Each scene shows the same named points in several views. A view is turned or mirrored, and shifted as a whole, has a little noise and may leave points out.

Scene 1
View 1
fasu: 57,26,32,84,17,35,4,27,-30
lipu: 46,20,35,66,9,9,8,12,-21
leva: 94,39,92,29,-21,99,-52,44,-21
roz: 51,21,61,32,-8,-2,-15,15,-10
toma: 31,10,29,56,8,-41,16,-3,-5
feret: 57,24,57,42,-2,21,-12,17,-14
Kogu: 54,32,39,82,22,21,-8,34,-18
Rume: 56,5,16,65,-1,46,49,-6,-47
raguv: 34,-23,2,39,-16,-17,79,-47,-32
Fese: 23,17,9,90,29,-52,26,4,-11
Fon: 31,26,49,48,11,-42,-16,13,5
duf: 50,-3,15,59,-1,19,46,-12,-35
View 2
Rume: 42,5,-35,18,-41,9,24,28,9
Fese: -19,35,-76,43,21,-28,13,5,24
leva: 44,-77,66,-2,34,44,-14,44,-13
fasu: 15,7,-37,21,-2,-4,21,34,8
raguv: 44,37,-73,39,-70,-2,10,-29,31
Fon: -16,-13,-21,43,75,-8,-26,-1,19
roz: 18,-25,-7,32,29,14,-24,-9,12
toma: 2,13,-54,46,17,-9,-11,-15,29
feret: 21,-26,-5,24,22,14,-8,13,3
duf: 33,13,-44,29,-35,3,20,14,11
Kogu: 2,-8,-16,21,36,-4,13,48,0
View 3
leva: -33,-32,-40,77,-23,-17,37,21,66
Fon: -29,-16,9,11,-7,-21,-45,7,-55
roz: -31,-20,2,18,-10,-20,-14,22,-18
Kogu: -2,-26,3,61,9,21,-34,4,-19
fasu: 11,-35,8,64,22,34,-23,16,-12
raguv: 32,-23,52,-34,48,16,-7,91,-71
duf: 20,-22,37,-5,33,13,-16,64,-53
lipu: 1,-27,13,35,15,11,-24,23,-27
Fese: 7,-21,36,15,23,21,-71,12,-82
Rume: 32,-33,24,34,41,32,-2,62,-20
toma: -9,-21,27,-1,13,-3,-42,24,-63
feret: -19,-26,-2,34,1,-8,-9,26,-12
View 4
Fon: -5,-22,-42,20,-13,-26,-36,-7,36
fasu: -5,-1,-2,21,9,-14,23,12,-28
raguv: 52,47,-17,72,-9,66,-39,-21,11
leva: -5,18,33,-41,-52,-98,2,-5,-63
lipu: 5,1,-17,26,-2,-7,-6,3,-7
duf: 28,28,-5,42,-2,25,-7,-5,-14
feret: 15,21,12,7,-29,-34,-9,-6,-34
toma: -1,-12,-29,38,9,4,-9,3,14
roz: 10,1,-14,2,-36,-39,-39,-13,6
Kogu: -13,-10,-15,15,8,-28,11,11,-19
View 5
Kogu: -26,-2,-13,-16,14,9,-18,-39,2
Fon: -35,-59,-17,-10,6,-12,-20,16,-7
fasu: -17,14,-10,-9,8,17,6,-42,12
roz: -68,-23,-10,-4,3,-30,-14,5,5
Rume: -23,20,5,9,-5,11,47,-14,40
raguv: -10,-30,11,25,-24,6,77,49,57
Fese: 22,-61,-12,1,2,25,7,15,6
leva: -121,55,-6,-19,20,-39,-32,-62,3
toma: -16,-53,-11,4,-3,-5,9,28,13
lipu: -28,-14,-8,-2,3,3,5,-15,14
duf: -18,-1,4,8,-9,11,44,4,39
View 6
leva: -26,4,-2,5,-48,-55,-14,99,-74
lipu: 4,-30,-41,-20,22,-15,-18,17,-13
Rume: 34,-36,-68,19,24,-34,-17,31,4
Fese: -8,-35,-39,-58,45,15,-22,-12,-13
fasu: -3,-29,-61,1,18,-17,-31,28,-41
feret: -2,-17,-17,-28,5,-24,-10,37,-24
raguv: 73,-47,-54,-7,47,-26,3,-4,70
toma: 14,-33,-25,-50,38,-4,-9,-5,14
roz: -2,-15,1,-43,0,-23,-6,32,-12
Fon: -7,-22,-4,-67,28,6,-7,2,-11
duf: 37,-37,-56,3,29,-27,-14,19,13

Which points are out of place in each view (at most two, in the order of its rows)? Write none if all are in place.
view 1 -> none
view 2 -> fasu, Fon
view 3 -> duf
view 4 -> feret, toma
view 5 -> none
view 6 -> Fese
